Points on a hilly landscape, in no order, each with its height.
From any point a climber takes the steepest step (rise divided by distance) to one of its 2 nearest points. It stops when none of these is higher. Distance is the straight distance between rows; heights are no part of it.
k458 height 41.7: 109	217	69	126	103	112	123	62	153	92	105	110	137	146	160	152	104	144	164	126	75	97	129	130	130	123
k972 height 10.0: 168	110	151	82	170	104	117	136	136	163	134	112	120	146	126	135	143	148	81	117	184	150	146	117	88	95
k558 height 39.1: 113	115	56	93	129	136	135	124	149	95	101	100	160	148	153	138	139	147	150	128	119	124	149	135	103	82
k148 height 23.4: 102	79	174	88	133	97	93	123	179	94	121	139	155	133	111	106	158	115	146	177	180	114	113	140	148	114
k873 height 16.4: 80	98	176	165	171	133	102	158	122	141	115	130	84	78	92	136	136	123	121	148	174	93	120	108	133	128
k666 height 30.4: 70	185	87	144	142	105	100	111	141	128	88	123	131	145	107	120	146	110	174	132	105	96	132	159	127	174
k155 height 35.7: 83	107	170	136	117	130	125	147	130	165	126	147	106	108	131	132	130	94	114	162	138	140	108	105	145	160
k436 height 14.9: 108	129	155	153	140	129	102	117	134	137	120	127	135	80	94	119	129	144	141	159	169	100	114	111	115	131
k634 height 40.3: 124	138	160	140	110	98	148	130	99	156	105	130	130	141	132	96	112	80	102	123	93	172	132	121	133	165
k46 height 41.4: 103	124	135	162	81	116	156	140	104	132	157	172	121	121	86	112	115	147	142	135	108	156	93	145	155	176
k162 height 47.1: 183	76	120	129	127	60	159	146	101	114	100	156	170	130	101	90	114	123	141	172	141	167	138	110	132	167
k452 height 37.0: 120	157	121	140	112	166	115	142	135	138	149	135	106	129	135	151	110	97	119	106	90	119	119	120	118	85
k391 height 25.3: 160	121	85	147	89	203	151	97	132	135	173	117	136	124	156	156	111	167	127	127	139	129	125	134	139	117
k498 height 36.4: 182	160	105	154	125	160	152	119	149	120	156	112	114	151	126	154	109	161	174	67	117	107	130	168	114	97
k154 height 15.3: 148	98	124	102	154	120	118	132	135	141	145	106	122	116	133	138	122	121	107	137	170	125	176	93	102	26
k762 height 37.7: 110	125	115	106	130	146	81	146	135	105	128	144	119	109	127	131	136	107	95	142	107	113	128	93	114	77
k193 height 46.9: 177	150	165	160	128	192	140	92	144	135	201	113	68	149	150	161	91	137	148	79	111	94	85	148	148	99
k540 height 34.8: 130	111	198	142	118	148	146	154	117	190	125	159	79	126	126	165	100	70	115	84	107	124	116	109	166	172
k400 height 21.0: 138	120	160	168	170	78	126	149	90	131	83	124	102	130	59	123	105	143	107	102	139	147	137	125	99	151
k256 height 30.8: 128	146	176	172	138	143	137	135	66	185	123	140	102	122	111	139	97	98	113	95	105	135	114	119	125	173
k356 height 41.6: 225	160	159	155	146	163	147	120	130	149	207	119	95	130	151	147	108	136	141	87	133	125	127	131	135	119
k956 height 17.8: 139	83	157	106	139	132	131	141	155	159	127	129	108	92	122	153	136	125	89	147	197	101	153	99	138	58
k559 height 40.4: 72	83	146	128	89	139	144	153	131	121	172	145	102	122	139	99	157	132	118	159	149	167	120	144	159	124
k421 height 39.8: 119	88	154	144	112	133	172	151	124	201	123	142	127	133	106	134	120	93	125	137	156	155	123	148	138	155
k565 height 15.9: 141	105	103	135	101	182	152	139	127	163	157	133	84	125	117	154	132	149	88	88	150	138	150	155	156	84
k606 height 33.3: 73	127	141	156	152	100	96	127	124	149	102	136	121	110	105	116	125	65	132	182	137	121	133	106	153	181
k670 height 7.7: 147	140	103	112	84	111	166	108	129	106	120	130	187	123	151	103	137	159	161	137	128	139	148	142	127	134
k957 height 28.4: 82	154	104	122	111	137	98	132	148	102	112	149	140	150	117	109	156	105	151	137	95	115	99	166	130	148
k216 height 36.9: 136	113	153	116	163	84	125	151	102	145	95	119	138	136	129	103	124	94	96	132	119	168	149	103	100	147
k757 height 25.1: 169	165	117	101	152	97	124	122	98	100	86	122	165	125	142	128	126	145	103	100	77	118	136	104	120	177
k836 height 9.8: 147	94	134	140	106	139	160	148	98	146	129	145	114	126	100	83	163	167	84	107	160	151	119	172	145	133
k118 height 5.3: 148	153	49	121	125	122	147	109	131	61	132	104	149	132	172	161	113	189	173	123	95	122	133	111	106	130
k619 height 47.4: 60	165	117	142	111	134	74	102	135	119	168	142	90	104	148	133	132	113	132	177	119	116	129	95	164	169
k640 height 45.8: 110	230	112	133	103	107	129	72	119	103	152	132	127	144	156	122	101	125	141	134	56	115	110	132	155	148
k290 height 45.9: 125	168	121	146	157	148	129	160	104	155	113	136	142	146	135	143	126	117	147	116	110	128	101	143	69	142
k321 height 38.2: 139	136	91	149	149	120	151	159	141	118	144	113	123	129	105	144	116	161	186	91	129	132	146	147	92	114
k8 height 42.8: 112	137	160	125	121	151	87	124	171	122	150	131	106	101	136	162	115	98	129	133	120	102	124	95	154	141
k390 height 47.0: 164	166	146	146	112	130	161	149	93	162	150	169	128	140	125	124	115	124	118	113	90	137	70	144	113	150
k198 height 23.2: 143	149	142	146	160	92	128	127	101	126	84	115	133	135	98	127	108	136	112	91	98	139	131	131	121	200
k9 height 41.5: 147	150	105	132	166	104	144	166	108	127	101	119	145	132	141	139	133	148	171	107	129	123	141	127	55	103
k876 height 43.4: 92	189	132	147	89	147	95	85	119	94	181	148	111	124	166	126	118	107	142	152	83	116	120	124	183	164
k82 height 31.8: 81	180	144	151	113	184	101	107	131	161	144	136	86	130	143	160	112	67	149	101	85	80	98	127	148	113
k221 height 43.6: 124	198	129	126	93	135	125	52	168	117	127	97	156	149	164	140	105	135	176	119	113	112	129	147	130	131
k519 height 43.7: 94	103	141	153	139	100	161	141	118	169	82	128	142	142	81	113	121	118	131	152	161	151	94	162	117	164
k490 height 21.9: 139	68	151	82	161	97	119	124	174	126	129	117	150	125	88	131	147	144	126	159	203	100	120	127	136	86
k811 height 25.6: 83	111	151	109	123	120	100	141	163	130	94	145	136	142	104	103	164	98	120	152	141	119	90	156	124	125
k840 height 53.0: 161	129	152	122	127	86	152	139	151	150	136	143	155	151	111	132	108	116	156	140	143	169	125	134	114	173
k520 height 43.1: 141	131	59	101	141	148	129	82	131	98	64	75	159	144	198	169	136	174	145	108	128	102	147	117	83	92
k75 height 13.1: 127	121	147	115	161	103	115	126	110	143	114	103	143	90	127	124	115	110	95	150	145	124	181	70	109	81
k59 height 47.3: 65	121	108	132	156	98	159	130	103	134	80	105	157	136	110	96	150	143	119	153	151	135	123	163	113	139
k850 height 57.1: 168	136	157	156	117	93	150	137	129	163	87	153	142	157	89	124	99	103	165	121	121	141	85	151	109	184
k742 height 8.5: 133	81	162	98	168	77	157	139	144	175	136	111	96	143	99	136	140	143	70	130	210	164	142	129	134	112
k900 height 18.5: 99	107	169	168	183	107	118	154	105	130	99	117	101	109	58	128	126	141	112	114	175	110	142	137	108	105
k404 height 55.5: 126	144	122	122	125	178	89	106	141	111	124	113	168	132	184	104	158	91	154	147	118	110	125	132	120	141
k733 height 41.2: 158	163	152	152	112	167	116	100	157	109	162	118	124	131	136	133	115	135	164	96	112	98	102	150	133	117
k342 height 26.7: 91	160	131	173	118	128	132	129	76	166	107	138	114	93	95	128	95	102	105	110	90	127	152	109	140	138
k441 height 11.5: 158	107	145	108	197	88	127	143	80	155	105	112	154	121	121	134	128	144	94	147	179	129	171	92	79	91
k38 height 34.3: 115	112	91	99	115	169	127	121	135	132	99	112	158	132	149	126	146	128	99	142	143	121	133	138	107	65
k329 height 29.6: 157	97	85	121	98	191	122	83	160	122	130	108	154	121	155	146	127	161	111	146	163	111	136	123	124	73
k760 height 29.8: 114	80	139	135	153	137	137	179	80	141	133	140	114	97	124	114	146	114	69	149	150	147	145	107	129	104
k661 height 16.6: 115	115	110	138	130	139	134	116	132	124	139	104	139	109	111	119	136	183	131	137	171	125	127	138	110	106
k263 height 34.5: 149	99	88	94	128	131	92	137	135	50	149	137	140	121	112	117	143	174	128	125	104	121	127	118	137	117
k577 height 47.9: 79	113	167	155	65	136	137	143	118	116	179	182	103	106	129	120	126	128	158	153	127	151	112	137	184	163
k63 height 9.3: 188	120	105	110	109	108	161	135	145	120	135	135	149	134	110	111	137	156	139	95	134	144	164	153	144	121
k881 height 13.4: 135	111	123	156	135	153	153	132	73	138	119	120	131	111	109	102	157	201	91	113	180	128	140	161	109	102
k71 height 47.2: 92	170	97	109	120	118	138	85	161	131	96	87	166	140	148	144	122	147	161	134	132	126	138	148	111	154
k12 height 42.7: 130	81	118	88	177	79	103	147	105	78	75	120	173	128	116	79	159	108	153	136	104	113	162	119	135	127
k739 height 40.8: 113	119	117	95	169	119	88	126	123	83	100	102	156	141	139	93	168	125	135	126	108	125	142	138	125	161
k728 height 32.1: 141	108	179	112	89	86	135	158	147	135	156	175	108	149	137	102	137	94	121	143	136	181	123	126	131	125
k93 height 6.7: 131	66	169	143	97	139	157	159	98	165	105	166	87	121	102	107	148	125	71	117	143	150	96	147	167	164
k867 height 20.0: 161	80	136	87	182	118	132	123	131	155	121	113	146	123	100	156	145	160	82	153	229	91	146	116	127	53
k248 height 3.3: 111	155	69	88	153	94	86	105	117	79	112	107	149	125	162	118	139	140	150	154	90	118	156	86	109	122
k235 height 53.9: 172	122	122	152	119	175	118	102	175	87	203	123	64	161	150	172	97	140	128	93	97	124	108	127	158	92
k629 height 52.9: 166	172	150	161	138	112	139	134	103	130	112	157	151	144	121	116	106	105	155	127	79	122	78	138	125	202
k376 height 4.1: 126	144	76	118	127	134	92	106	156	77	157	112	141	130	152	152	107	143	152	150	101	128	135	92	110	116
k557 height 30.5: 174	160	96	104	117	125	119	136	140	57	152	153	144	146	139	128	125	147	140	120	72	114	95	129	122	113
k420 height 44.6: 106	164	143	121	115	120	143	129	126	176	144	129	131	140	138	155	93	80	108	126	88	160	130	110	132	162
k21 height 4.2: 95	59	174	158	128	131	166	135	95	170	71	125	107	119	95	102	137	107	74	137	174	135	119	153	171	152
k175 height 28.6: 131	82	166	114	128	106	139	167	134	149	155	143	84	117	127	119	141	107	86	129	150	160	149	104	142	109
k715 height 34.6: 96	96	115	146	138	142	141	158	91	112	162	117	128	105	133	91	143	129	115	144	130	166	153	129	134	127
k83 height 38.0: 105	105	116	98	140	143	70	119	155	58	154	110	118	146	143	106	158	144	127	129	114	136	120	135	134	134
k858 height 51.6: 78	130	81	98	154	128	157	124	136	144	84	91	171	148	130	150	142	160	124	148	160	131	123	156	95	134
k146 height 22.8: 61	133	133	165	111	170	121	129	104	149	141	119	93	88	129	125	115	92	125	118	109	120	159	116	159	108
k783 height 51.3: 173	123	120	87	122	157	108	105	161	95	137	109	169	156	185	122	141	117	150	126	120	124	136	130	116	114
k438 height 46.8: 188	152	90	116	124	159	143	97	138	106	98	93	175	139	199	143	136	151	162	99	116	97	135	135	99	112
k78 height 43.2: 61	147	94	122	141	148	54	116	134	111	124	128	98	109	130	129	150	106	99	164	118	95	129	108	139	125
k332 height 47.5: 154	118	131	125	103	166	109	113	179	110	176	120	89	115	137	182	97	141	109	111	127	110	132	94	157	104
k689 height 11.7: 144	116	114	118	89	157	147	129	152	120	152	121	117	146	134	118	136	125	120	93	121	146	152	157	150	89
k307 height 31.9: 59	155	121	161	133	85	102	113	129	156	79	139	110	142	80	107	122	64	159	150	109	115	137	150	149	184
k793 height 35.8: 125	131	180	114	91	129	104	138	152	112	153	164	112	135	145	107	149	110	119	131	115	140	91	133	147	139
k387 height 44.8: 177	87	128	96	140	60	134	142	100	90	98	139	161	132	112	78	143	141	136	123	113	145	153	110	128	139
k743 height 49.8: 189	88	125	148	143	89	174	162	116	162	134	155	146	138	93	106	126	123	154	156	172	169	137	141	121	161
k510 height 38.7: 132	114	169	127	117	171	126	171	152	156	156	154	72	106	135	185	110	88	117	97	109	105	128	97	164	129
k925 height 20.9: 129	103	107	152	79	187	154	122	145	147	202	135	82	110	134	162	113	166	134	119	154	137	127	130	166	113
k252 height 6.4: 163	147	70	87	91	74	173	113	127	81	108	128	173	112	158	140	130	187	177	121	105	121	150	111	122	121
k668 height 49.1: 138	155	169	100	106	103	133	118	161	140	131	137	162	166	141	147	104	77	135	127	102	156	127	136	139	180
k679 height 40.9: 178	144	151	124	105	116	128	145	126	124	166	167	108	129	119	115	133	154	99	115	114	139	81	127	125	129
k47 height 27.2: 197	152	102	84	141	102	132	131	102	74	123	128	140	139	159	119	137	175	109	88	76	124	125	109	107	122
k826 height 19.4: 74	134	102	164	114	178	132	113	112	148	141	102	118	102	133	129	123	138	134	138	142	126	135	129	116	90
k274 height 50.9: 100	162	96	134	154	158	102	132	119	129	88	111	149	138	164	117	161	111	156	134	123	105	120	149	79	113

For each start below, name the point where the climber stops.
k146 | k235
k148 | k858
k742 | k850
k376 | k404
k329 | k404
k972 | k858
